Points on a hilly landscape, in no order, each with its height.
From any point a ball takes the steepest step (drop divided by distance) to one of its 5 nearest points. It stops when none of these is lower. Distance is the straight distance between rows; heights are no part of it.
Zul (h 340): [ 18.5   4.1  -2.8   5.1 -23.4  -4.1 -10.8  39.7 -19.9   8.6 -32.4 -26.3
  12.5  11.0  24.0  -2.7   6.2   5.5 -19.9 -15.8 -10.2 -13.5  29.8]
ronel (h 358): [  4.7  -7.9  18.1  -2.3  -5.3  21.0  16.0 -59.1  20.5 -10.1 -13.5  29.3
 -19.4   3.3 -12.6   3.4 -12.1  -0.3  -1.8  22.1 -23.2  15.3 -11.1]
nokov (h 731): [ 10.5   6.1 -19.9  41.2  37.0   9.4 -22.1  14.0  -7.2  -7.2  27.2  -1.7
 -13.0 -21.1  15.5   1.0   9.7 -19.5  29.6  -5.1   7.4   4.9 -14.8]
vud (h 157): [ -0.4 -10.3  26.4   2.8   7.8  13.8   9.3 -38.9  13.6 -11.8  -8.7  26.0
 -22.9   4.7 -15.2  10.0  -1.0 -10.2   6.4  16.5 -26.5  -3.0  -6.1]
Rulag (h 333): [-19.0 -13.4 -14.2   3.2  -2.7   2.0  30.7 -25.6  15.3 -21.7  12.2   7.4
 -13.8  -6.4  -8.8  19.7 -24.0   1.3  26.0  10.3 -10.3  10.7 -20.3]
Giloz (h 328): [ 16.2  -1.0 -13.4 -35.0 -30.3  -2.4   3.7   6.0 -19.4   6.6  -5.0 -25.3
  38.4  13.0   1.7 -11.7  -9.0  25.0 -34.9   0.3   9.9   2.7  23.1]
Pugol (h 351): [-28.0  -3.7  16.6 -42.8 -54.8 -23.8  26.0 -14.1  -8.1  32.3  -2.0  -2.7
  26.5   8.4 -39.3 -27.3 -15.2  29.6 -30.9  -5.4  20.1   4.0  -0.7]
zon (h 589): [ -3.7   4.4  10.4  -7.0   9.7   2.0   6.9  -0.9  -0.7  -8.8  11.7  11.5
  -3.0   5.0  -8.4  22.6   3.3 -18.9  14.5  -9.2   5.0   8.0  -8.9]
pafo (h 380): [ 10.7  27.4 -36.4  47.2  21.7   1.2 -16.1  24.4 -13.3  -2.4  -7.2 -35.2
 -22.5 -32.4  27.2   5.6   8.2  -8.2  28.5  -4.2   0.6  -2.1   1.9]
dor (h 43): [ 34.4  21.8  31.6  20.8  23.1   4.0 -30.2  10.5  -0.9  13.3  -9.1  41.2
 -15.7   0.1 -10.5  -3.2  35.5 -33.7  -6.0 -11.2 -13.1  -8.6   2.8]
Refo (h 786): [-11.1  11.9  42.9 -31.2  -9.6 -14.5  20.0 -20.8  -2.2  25.8 -12.2  16.2
   5.3  14.9 -30.1 -10.7   2.2  10.6 -18.2  -8.7  -1.5  -2.5  -1.1]
geri (h 616): [-10.1 -23.6   0.1  36.9  53.2  -3.1 -23.0  11.2  11.2  -8.3  27.4  11.0
 -26.9 -10.0   9.3  -8.0  -0.4 -26.5  33.7   9.2   2.8  -6.8 -19.4]
lav (h 228): [-38.6 -10.3 -32.1  29.7  51.2  -6.3  17.1  -9.7  21.9 -13.0  21.7  -5.7
 -20.8  -0.6   8.9   1.5 -38.9  13.5  43.9  18.8   3.6 -14.5 -26.4]
Baf (h 207): [ -0.4  -3.2 -40.9 -39.6 -39.4 -10.5  14.5  -1.1  -8.7  -0.2  -2.2 -31.1
  38.7   6.0  -1.7  -7.5 -18.8  18.3 -33.5  -0.9  32.4  21.2  16.0]
bereb (h 366): [ 19.8   2.3  33.2 -12.7 -46.4   2.3 -14.5  12.4 -26.4  26.4  -2.6 -14.4
  24.1  -6.3  -6.3 -27.1  19.6  33.6 -43.4  -8.8 -19.6 -31.3  15.6]
Tiv (h 422): [ 30.8  10.2 -14.8  -7.6  -8.3  -1.8  -4.9  24.9 -16.1  10.4 -17.0 -16.0
   9.2   9.4  21.1  11.4   7.5   6.6 -11.1 -13.6   6.3   4.6  16.2]
vake (h 255): [ 19.3  10.0 -29.4  -6.6  -0.7   5.1  -4.5  18.7  -9.4  -2.8  -7.7 -29.8
  12.1   1.4  22.6  16.8   5.1  12.0   2.5 -11.9  17.9  13.6  13.4]
Sepot (h 397): [ -8.1  -8.9   4.4  -5.6  -2.7   9.7  25.0 -38.5  15.6 -19.6  -1.3  21.9
 -17.3   4.1 -10.7  18.7 -14.4  -5.9  12.1  17.0 -16.7  13.5 -10.3]
lali (h 378): [ 16.1  -1.4  16.4   0.3 -38.6   2.3 -11.4  23.3 -18.1  21.8 -13.9 -27.2
  31.8   6.4   8.8 -18.0   4.7  21.6 -36.8 -10.0 -18.6 -29.1  29.6]
vuvad (h 718): [ -8.7   7.4  26.7 -17.6 -19.5   4.5  21.1 -57.4  16.3  14.2 -27.8  25.1
 -19.6  11.7 -29.4  -0.5  -3.9  14.2 -14.0  14.2 -14.6  11.3 -13.8]
vaba (h 257): [-30.3  -1.5 -23.5  -0.3  -1.5   0.1  34.3 -14.8  14.5 -22.4  20.6  -2.8
  -5.9  -5.3  -3.3  27.8 -28.9   3.4  27.5  -0.1   7.2  13.1 -21.3]
gup (h 204): [  4.9   4.4 -54.1 -23.7  -8.0   0.0   8.1   8.0  -7.0  -7.6  -1.1 -40.2
  19.1  -1.6  24.7  17.7  -2.8  23.1   0.3 -11.1  25.9  20.1   9.4]
Fone (h 49): [-21.7   0.4  29.8 -41.2 -31.1 -20.1  31.1 -23.9  -1.9  30.2 -20.5  15.0
   1.3  17.4 -36.8 -13.5 -11.1  24.2 -17.6  -6.9   2.0   7.2  -2.9]
fatom (h 156): [ -2.8  -0.8  49.0  -2.5  13.5  12.6   5.7 -33.2   8.5  -0.5 -22.9  29.9
 -21.9   5.7 -21.3   6.5   7.7 -13.5  -2.0   7.9 -29.4  -8.3  -5.3]
lurer (h 698): [-17.7   7.6   8.2 -19.0 -15.7  -1.6  35.4 -31.1   9.4   0.9 -19.8  14.4
  -3.0  11.3 -18.1  19.2 -12.2  -1.1   4.9   2.9  -5.7  18.4  -7.4]
bok (h 417): [  8.6  16.8  38.2 -18.5   3.4  -4.0  -3.6  -0.2  -1.1  19.3  -7.2  19.4
  12.1  19.5 -19.9   3.4  10.1  -2.7 -16.5 -15.9  10.2   0.8   2.5]
gurog (h 254): [ -7.6 -14.9   9.2  12.9  28.0   3.7  -4.8  -2.5   5.1 -18.3  19.8  20.8
 -17.4  -0.5   1.0  17.1   5.3 -27.0  25.4   3.4  -9.5  -3.1 -12.3]
rukis (h 180): [ -5.4  13.8 -36.6 -27.4  -7.6  -4.1  17.4   4.2   0.0 -16.1  11.8 -24.8
  18.0  -3.5  -1.5  22.7 -10.3  11.7   8.6 -11.2  38.8  31.4  -2.2]
Sevo (h 405): [ 28.5  10.9  17.5 -16.4 -16.2   3.0  -6.7  12.5 -17.4  25.6  -8.1  -4.0
  25.2  12.2   0.0 -18.5   7.7  22.2 -30.5  -5.1   0.1  -8.1  16.3]
lokim (h 208): [-16.5 -19.0 -41.7 -15.5 -30.5  -5.9   7.3  28.8 -18.4  -4.3 -14.4 -55.4
  32.3   9.8  44.3   5.9  -5.8  16.0 -23.0 -15.1   9.2   1.1  29.7]
Kekuf (h 762): [-13.7   7.1  25.3 -28.3 -24.2  -9.4  28.2 -27.0   6.1  17.8 -23.6  12.2
  -2.0  15.0 -26.5   1.5  -8.5  13.0  -8.7  -1.2  -5.5   6.0  -2.7]
Funi (h 450): [-23.0 -25.0  -8.2  19.7  35.0   5.0   3.2 -12.3  15.0 -20.8  19.9   9.5
 -24.3  -6.9   8.3   6.3 -11.4  -7.5  38.4  13.9  -6.4  -7.7 -22.1]
fiset (h 430): [-18.2 -15.1   3.7   4.7  11.6   8.7  14.8 -26.0  16.5 -20.6  11.4  16.8
 -23.3  -0.7  -6.2  16.6  -8.5 -11.7  21.3   8.0 -16.2  -0.3 -19.2]
gosot (h 205): [ -4.1   8.4 -24.9 -39.0 -16.7 -10.0  16.2   0.6   1.8  -1.8  -2.7 -16.5
  28.0  12.1  -7.2  11.0 -13.2  12.1 -11.8  -9.0  34.8  31.2   9.8]
buzu (h 269): [ 37.8  17.9   8.7  -4.5   5.8   1.8 -12.8  18.1 -14.0  18.8 -16.6   5.1
   3.4  12.3   4.9   0.9  16.8  -2.0  -8.6 -12.3  -0.2   1.4  14.6]
tozal (h 495): [ -6.0  -5.5   2.3   9.2  26.7   4.2  -3.8  -2.7   2.5 -15.3  21.9   9.0
 -12.5  -3.7  -2.1  17.7   4.9 -24.2  25.4 -11.0   4.7   8.5 -16.3]
daba (h 90): [  0.6 -17.6  37.6   6.4  26.0  19.3  -3.2 -33.5  12.1 -18.8  -8.6  35.5
 -25.5   6.0 -11.6   2.0   7.2 -28.5   1.6  19.3 -35.9 -10.9  -0.8]
biv (h 587): [ 16.7  11.8   7.6 -21.0   4.5  -3.5  -3.4   4.2  -7.0   9.8  -8.2   5.6
  16.6  15.4 -11.1   9.2   4.7  -0.7  -6.3 -14.0  11.7   7.9   1.5]
bidin (h 86): [-10.4 -30.6  18.5  28.1  40.0   0.0 -23.4   1.5   8.7 -19.0  18.3  31.2
 -35.7  -2.5   1.6   8.4  11.4 -36.2  18.5  15.0 -24.9 -13.7 -14.4]
digo (h 448): [  2.6   1.8  29.7  -6.5  -6.7  16.1   8.0 -67.5  22.2  -2.3 -13.1  31.4
 -24.1   8.7 -21.6  -3.4  -2.3   4.8  -8.3  26.6 -15.6   9.8 -10.3]
Vunur (h 130): [ 14.6 -28.0  15.3   8.3  18.1  20.1 -15.2 -51.1  24.6 -24.5   4.6  37.7
 -33.1   6.0  -7.8 -11.8   1.2  -8.3  10.6  47.5 -30.5  -0.2  -3.3]
refib (h 544): [ -3.9   6.5  11.2 -26.2 -11.5 -11.2  16.2  -0.8   2.2  12.0  -9.7   6.5
  18.4  17.3 -20.6   7.3  -9.0   4.3  -9.0 -10.0  12.3  13.5   2.2]
daga (h 177): [-29.1 -22.8 -40.2  23.2  49.2   0.2   9.5 -24.5  34.9 -11.1  14.6  10.1
 -32.3  -3.5  15.7 -11.0 -34.5  21.5  36.5  43.0  -2.4  -7.0 -21.5]
Pok (h 201): [ -7.8 -23.4 -16.9   6.3   3.1  10.2  14.6 -45.7  24.3 -27.4  11.0  24.6
 -28.9   2.2   7.0   0.9 -23.3   9.0  16.7  34.1 -11.0  12.0 -16.8]
vaz (h 569): [ -8.6  -9.2  -1.9  29.3  41.4   5.4 -16.5  10.3  -1.4 -15.0  26.7  12.0
 -14.9  -8.7   7.0   7.2   3.8 -31.7  29.8  -1.8   4.9  -1.6 -18.7]
piru (h 123): [ 11.2   6.0 -18.4  46.9  43.6  -1.2 -31.2  16.6  -2.5   2.5  24.2  11.2
 -20.6 -29.0  17.6 -10.1  11.3 -29.1  29.7   7.7   3.5  -1.8 -14.9]
Kizi (h 76): [  7.2 -12.7  53.3  31.4  33.0   9.9 -21.9  -9.3  16.0  -8.4  -2.7  36.0
 -27.7   3.9 -13.0   3.1  23.3 -41.3   1.0   6.9 -28.8 -17.2  -1.6]
sira (h 567): [-30.2 -24.0 -11.3  36.4  62.8  -2.6 -11.5   8.5  11.2  -6.8  26.3   6.8
 -29.8  -7.6  14.0  -2.0  -6.1  -9.9  37.0  16.9   1.2 -12.8 -23.3]
gunip (h 263): [-18.6   0.6 -22.0 -43.1 -47.0 -21.4  22.9  -7.0  -2.6   8.5  -5.7 -17.9
  44.5  12.0 -24.9  -9.2 -23.3  13.3 -32.1  -1.8  33.4  24.2   3.5]
favek (h 216): [ -5.5  14.9 -29.9   1.6  20.0   5.0   3.4   0.7   2.8 -10.8  24.4 -17.4
   9.1 -13.9   6.6  20.4  -5.3  -0.1  25.0 -12.9  25.5  16.9 -11.2]
talu (h 142): [ 25.8   6.3   3.7  47.4  35.7  -1.0 -37.8  17.1  -4.4  -0.3  14.4  28.7
 -24.5 -21.0   4.1  -4.9  29.3 -41.2  16.3   2.3  -7.3  -0.4  -7.7]
makun (h 69): [  9.5  -1.3  25.8  32.4  36.1   5.4 -29.7   5.5   8.6  -3.1   9.5  37.4
 -22.6  -4.0  -5.5   5.2  25.2 -50.3   4.6  -3.4 -12.6  -6.7  -6.5]
sigu (h 338): [-12.4   9.4 -19.1  16.8 -14.8 -19.4 -18.8  63.1  -7.9 -10.2 -31.0 -40.9
   0.1  -8.8  43.4  -5.7  10.6 -11.0   3.1 -19.8  10.4  -0.9  34.0]
nupup (h 148): [-14.8  10.3 -24.1 -30.2 -12.1 -11.8  27.2  -5.6   8.3 -13.6   6.4 -13.1
  14.4   1.1  -8.1  25.8 -18.8   0.0  13.3 -12.3  23.1  27.8  -4.7]
fad (h 591): [-13.4   9.6  40.8 -22.8   0.2  -4.0  22.4 -21.7   4.1   8.5 -23.3  22.7
  -1.2  11.8 -25.4   1.3   8.4  -1.4  -5.2  -7.1 -11.3   1.0   2.4]
dum (h 275): [ -2.1   9.4  -8.6 -33.6 -10.3  -9.7  12.6   1.5  -0.4   5.6  -3.6  -5.7
  26.9  14.5 -11.2  13.7 -10.8  10.1  -5.5 -13.8  26.2  26.0   4.8]
noror (h 480): [-17.6  -8.3   0.5   5.5   9.2   1.2  17.3 -12.7   7.8 -20.5  16.5   8.0
  -9.8  -6.0  -2.5  21.2  -6.8 -10.3  24.9  -3.8  -4.3   6.4 -15.3]
mamur (h 345): [ 19.5  -2.1 -10.8 -15.1 -26.4   1.9  -2.0  20.0 -14.7  13.3 -15.5 -28.2
  31.0  12.3  12.7  -9.9  -0.8  19.8 -34.1  -3.5   0.3  -6.8  29.3]
zopa (h 588): [ 12.4  17.0 -43.1  62.9  41.5   3.9 -20.3  21.8 -17.1   2.6  10.9 -21.8
 -16.4 -35.3  20.8  -4.0   2.9 -14.3  34.1   9.3  -2.3  -6.5 -10.8]
Fegeg (h 192): [  6.8 -20.8   4.4   2.5   1.9  16.9   0.1 -59.4  29.7 -22.8   3.7  37.9
 -25.4   4.1 -11.9  -4.8 -10.7  -1.9   7.2  41.6 -16.1  12.9 -13.4]
fuzu (h 592): [-21.0  -5.8 -14.8  10.6 -45.1  -7.1 -23.1  55.4 -10.4  -5.0 -12.9 -33.4
  47.9  -7.7  43.6 -25.0   6.5 -19.6 -32.3 -26.5  15.1  -7.0  36.4]
Piv (h 147): [ -5.9 -29.6 -20.0  10.4  29.5   9.1   0.1 -34.7  31.7 -26.4  15.4  24.4
 -34.4  -3.8  10.1  -7.5 -17.7   7.2  24.5  41.7 -10.6   4.7 -21.0]
Zozo (h 436): [ 24.8   9.5  38.4 -16.5 -15.1  -4.5 -14.5  10.7 -16.2  35.2   3.9   2.7
  19.5   8.8  -8.1 -28.8  20.0  30.7 -29.7 -14.9  -3.1 -22.2  11.3]
sozak (h 348): [ 11.8   0.6  21.8 -35.7 -50.4   6.4  -6.7  -6.5 -26.0  28.8  11.3 -21.0
  34.9  -8.5 -14.6 -33.7  11.7  40.5 -47.4  -9.3  -4.3 -21.7  12.7]
fup (h 227): [-33.9   6.5 -32.4   7.5  -1.2  -6.8  29.4 -11.7  13.3 -22.4  19.8 -19.8
   2.2 -17.4  -1.6  22.5 -28.2   5.0  32.3  -1.6  24.5  16.1 -19.9]
ditur (h 573): [ 30.0  19.5 -14.3  14.4  11.4   4.4 -15.3  24.5 -14.0   1.7  -9.3  -5.6
  -7.0  -9.0  20.8  11.5  16.2  -6.6   6.6 -10.0  -0.6   8.6   7.5]
bol (h 198): [-11.9  20.7 -42.1  -9.1   1.1   2.4  11.6   1.2   3.0 -12.1  25.6 -28.7
  15.8 -17.0   1.2  27.7 -13.2   8.3  22.0  -8.4  32.8  17.6 -10.1]
Gagog (h 273): [  5.5  20.8 -44.7  34.6  25.6   7.1  -8.7  12.4 -10.4   1.4  20.0 -24.7
  -5.2 -21.6  19.1   8.2   0.9  -5.6  30.1  -6.1  20.1   3.1 -14.4]
Litu (h 319): [-12.2   4.1  33.8 -13.9  11.1   4.3  14.7 -14.5   7.9  -2.4 -12.0  21.6
  -5.4  13.3 -20.0  13.0   2.8 -17.8   7.6  -2.6 -16.4   8.1  -2.1]
losi (h 482): [-12.1  -6.7   4.7  15.3 -41.7  -7.2 -19.4  58.0 -14.6  -1.5 -28.1 -32.1
  37.4   6.6  23.5 -14.5   3.7  -6.8 -33.5 -22.4  -5.7 -18.5  37.5]
Vevos (h 65): [ 23.4  14.0 -19.5  -4.5   7.0   7.6  -7.6  18.7  -9.3   2.9  -2.0 -12.3
   2.1  -5.0  18.0  16.3  11.0  -2.1   5.0 -16.0  16.3  12.3  10.0]
bokog (h 382): [-16.4  -5.8  32.3 -47.9 -66.8 -14.0   2.5 -11.4 -17.9  29.9  21.3  -3.1
  24.9  -9.7 -36.8 -36.5  13.0  29.4 -36.4  -5.7   7.0 -12.1   3.2]
Fimo (h 488): [ 31.0  12.5 -11.8  35.6  30.8   6.7 -26.5  19.9  -9.9  -2.1  12.6  15.8
 -18.2 -20.8  11.7   6.6  16.4 -32.8  15.6  -9.7  -3.2   7.0  -5.5]
nevi (h 100): [ 39.8  26.0  24.2   5.4  16.6   1.0 -24.5  19.9  -5.1  18.7 -12.9  31.4
  -5.3   6.3  -0.5  -6.1  30.8 -14.8 -12.5 -11.7  -7.6  -4.2   8.2]
risiv (h 455): [ 34.8  17.7  42.3 -11.0 -14.0  -5.8 -21.6  19.1 -12.6  35.3  -2.4  17.7
   9.6   4.9  -8.6 -31.7  29.5  26.0 -30.6 -11.0  -9.4 -29.2   3.8]
rup (h 409): [-10.4   1.8  25.1 -40.0 -30.7 -15.3  12.4  -8.1  -6.4  27.2   2.0  -4.6
  28.6  12.8 -29.3 -25.0  -3.0  24.6 -30.3  -5.9  20.8  -1.7   1.6]
rap (h 67): [ 10.1   4.2  40.4  14.2  22.8   9.7 -19.6   2.4   7.9  -2.4  -0.7  35.6
 -16.3   7.4 -11.5  11.1  25.6 -39.2  -2.2  -4.5 -13.4 -10.5  -5.2]
Pomo (h 256): [-39.3  -7.7 -40.8  26.1  21.8  -3.6  33.1 -15.4  21.0 -18.8  24.1 -13.8
  -7.8 -11.0   7.1   5.5 -49.3  18.3  42.9  18.2  16.4  -6.1 -28.9]
kof (h 80): [  7.2   8.4  56.5   7.7  25.6   9.0 -13.1  -7.7  16.7   3.6  -8.7  39.0
 -16.9   8.2 -19.3   5.1  28.6 -28.0  -2.9  -3.9 -15.6 -10.6   0.5]
fur (h 597): [ -0.4   6.2  45.0 -43.4 -24.7 -11.5   3.0  -8.8  -6.5  34.9   9.5   8.4
  15.6   6.6 -27.8 -32.1  15.1  23.4 -29.2 -13.5   3.8  -8.2   1.6]
Doke (h 265): [  8.2  -1.6 -28.6  -4.9 -14.9  -3.1  -2.0  32.6 -17.5  -3.7 -20.9 -39.7
   9.2   8.8  34.9   5.9   3.5  12.0 -11.8 -15.0   8.1   1.4  25.1]
Vem (h 99): [  7.0 -30.3  24.9  18.3  32.6  10.9  -8.8 -23.7  17.7 -21.5  -1.0  29.1
 -31.7   6.3  -3.7   5.0   9.3 -23.8  11.8  25.0 -35.7 -13.2  -8.5]
lokol (h 353): [-24.4  -6.2 -15.2  12.0  24.5  -2.0  13.9  -4.9   7.6 -17.7  31.2  -4.4
  -7.0  -6.9   0.6  14.1 -16.0 -10.5  34.8   0.1  10.3   5.2 -20.6]
Toku (h 164): [  1.6 -35.3 -11.1   2.5  19.3   7.2  -9.7 -46.0  37.6 -27.5  18.5  39.2
 -32.4   1.2   1.3 -11.6 -13.7   9.1  18.0  53.7  -2.7  13.5 -12.4]
tebu (h 113): [ -6.1 -39.8   7.9  12.7  41.5   7.8 -14.8 -20.8  20.5 -22.6   5.3  29.4
 -41.3   1.3   2.1  -0.5  -3.5 -11.4  23.0  34.7 -24.4  -9.6  -8.9]
Tani (h 51): [ -2.5 -15.6 -12.1  -8.8 -37.9   6.4  -2.7  25.2 -18.4   0.6 -18.3 -48.2
  38.8   8.3  22.8  -4.4  -0.9  14.9 -40.1  -7.5  -4.7 -14.0  31.8]
Rebi (h 806): [-27.5   7.3 -11.9 -30.0 -35.1 -20.0  41.4 -19.3   5.0   3.7 -20.6   1.3
   4.7  14.3 -25.7  14.7 -26.4   8.8  -8.5  -3.6  17.3  26.7  -9.9]
dige (h 393): [ 45.7  17.4  -6.6  13.0  -0.2  -0.5 -19.6  36.8 -17.2   5.8 -18.5   5.1
  -9.5  -3.6  14.2   3.3  21.4 -15.1  -3.0  -9.2  -9.4  -3.8  10.7]
gid (h 379): [ -2.4  -0.6  43.2  -2.8 -61.3  13.9 -23.8  27.4 -24.5  14.0  -9.8 -23.3
  25.3 -18.4  -9.4 -29.2  32.0  28.2 -42.6 -19.6 -31.6 -46.4  17.9]
koro (h 374): [ 11.9   1.2   8.9 -17.6 -40.1   5.1  -2.6  11.9 -23.8  21.2  -7.1 -25.4
  36.0  -1.0   2.0 -20.8   3.9  29.8 -44.3  -6.8  -2.9 -19.6  25.4]
vidi (h 140): [-22.4  11.9 -44.4 -34.3 -25.0 -13.4  32.5   0.4   4.3 -12.8   4.1 -25.5
  25.5  -5.4  -2.1  20.5 -23.1  12.3  -1.4  -3.9  45.5  26.8  -7.0]
Bifop (h 621): [ 34.0  20.0 -15.8  25.0   6.9   2.1 -18.0  34.2 -13.9   0.2 -10.5  -6.8
 -22.7 -22.8  24.6   6.1  20.6 -19.2  14.5  -7.3  -8.9   7.5   3.8]
Tok (h 359): [ 24.4  15.2  -3.0  13.5 -13.8 -12.8 -16.7  47.1 -19.4   1.5 -36.4 -18.8
  -7.3   1.3  21.0  -1.1  10.8  -8.8  -4.6 -12.3 -13.7 -10.1  24.8]
Dak (h 372): [ 22.9   6.4  27.3   2.5 -35.4   1.0 -18.3  25.9 -25.2  26.7 -13.3 -12.7
  23.1   6.3   4.1 -27.5  16.2  24.7 -36.6 -13.4 -20.7 -31.8  25.1]
Lise (h 209): [  8.9 -14.5  30.7   2.9  10.4  25.5  -5.6 -58.9  22.2 -17.6  -5.4  36.0
 -24.2   1.1 -20.9 -11.8   0.9  -7.4   0.0  37.5 -25.0   2.0  -4.1]
Rin (h 281): [ 16.8   6.3 -29.2 -21.4  -6.8  -1.3   4.1  13.5 -10.8   2.5  -9.1 -24.9
  23.7   7.9  16.3   8.8  -3.8  13.5 -16.0  -8.3  16.0  12.6  19.5]
Fud (h 17): [ -8.6  -9.8 -62.2 -36.9 -37.7  -7.6  19.6   4.7  -8.4  -9.9  -7.2 -50.1
  34.3   0.4  21.6   2.4 -16.0  28.1 -35.2  -9.1  23.4  14.1  17.9]
lepo (h 381): [-30.3 -11.7  26.7 -46.7 -67.2 -27.9  26.6 -20.1 -15.1  37.0   2.6  -2.2
  12.2   3.6 -42.8 -32.7  -5.2  29.7 -32.3  -4.2  11.5  -5.0  -9.0]
tivu (h 357): [ 38.5  21.0  16.4   8.8 -10.6   0.0 -15.8  34.2 -13.4  24.0 -24.3   3.7
   1.1  11.1   5.1 -19.4  22.9   9.5 -19.0  -9.4 -18.2 -20.1  19.1]
Nit (h 403): [  0.7  -4.6  -1.2  11.9 -31.7 -13.2 -15.5  52.1 -16.2   0.4 -33.7 -33.2
  18.6   8.9  26.6  -8.0   5.7  -5.2 -21.1 -15.7  -6.3 -13.8  33.8]
sosig (h 306): [ -2.8  -0.7   1.0 -38.8 -45.2 -11.5  10.8  -9.3 -15.0  24.9   8.3 -20.3
  39.8   5.9 -20.9 -24.8 -13.8  26.2 -40.7  -2.0  21.2   2.6  10.8]
Rina (h 741): [ -3.5   5.1 -26.2  49.9  54.3  -0.3 -24.7  16.7  -0.2   3.3  33.0  -7.8
 -11.9 -20.1  11.6  -4.5  -3.7 -15.7  34.2   6.4  17.3  -4.8 -23.3]
Tasi (h 81): [  4.5  11.6  46.2  -7.8  18.2   3.9  -3.1   0.1   8.1  14.2  -5.3  32.1
  -3.4  11.3 -18.0   4.4  17.2 -16.3 -10.1 -11.8  -2.9  -5.7   0.9]
koraz (h 213): [-26.3 -19.4 -28.3  15.7  19.5   0.8  19.8 -24.0  24.8 -23.1  21.5   6.5
 -25.5  -9.2  12.0   2.3 -36.3  13.6  36.7  21.3  -6.9   2.7 -24.8]
Kimil (h 324): [ 35.8  17.5   0.5  23.1  18.0   5.1 -24.8  19.5 -11.6   4.6  -2.1  20.9
 -12.7  -7.3   8.9   7.8  24.4 -26.3   9.5  -7.3  -4.5   0.0  -2.0]
puz (h 199): [-35.6 -13.6 -43.9  31.1  53.0   0.7  20.8 -12.8  34.0  -8.5   6.6   2.6
 -24.6  -0.7  18.0  -3.9 -49.9  24.6  35.7  42.9   1.5  -7.2 -19.7]
Kig (h 115): [ 14.6  21.1 -30.4  25.4   4.7  -2.0  -9.6  42.4 -13.8  -4.6 -20.7 -36.3
 -14.2 -19.6  29.6   9.6  12.4  -6.3  17.9  -8.3  -1.7   0.9  18.2]
sos (h 274): [ -6.1   5.4 -22.9  14.2  23.6   4.7   0.7   5.6   2.9 -12.8  31.8 -10.4
   0.9  -9.3  -0.4  16.0  -0.2 -13.0  31.7  -9.4  22.8   8.4 -19.8]
zik (h 389): [ -9.5  -0.5  29.6  11.7 -56.1   2.2 -15.0  40.1 -18.1   8.8 -16.3 -30.2
  40.4  -3.3   3.5 -21.9  17.3   4.9 -42.8 -18.2 -20.3 -35.0  28.6]
deru (h 390): [-31.7 -18.7 -18.4  31.9  44.3   0.9   0.1   1.4  10.3 -11.9  29.7  -2.3
 -11.7  -5.4   8.9   6.6 -14.6  -7.0  36.4   8.6   6.1 -13.1 -24.9]
duvit (h 443): [ -9.0   8.2  -3.8 -12.5   2.4   1.0  11.8  -4.8   2.8 -12.5  14.9  -2.0
   3.2   1.0  -5.0  22.3  -3.0 -15.5  17.1 -10.4  11.7  20.4 -13.7]

For each start below, name the point where the ball stops.
lokol: vidi
noror: dor
Fegeg: dor
sira: dor
digo: dor
vaba: vidi
zik: Fud
Gagog: vidi
Zozo: Fud
Dak: Fud
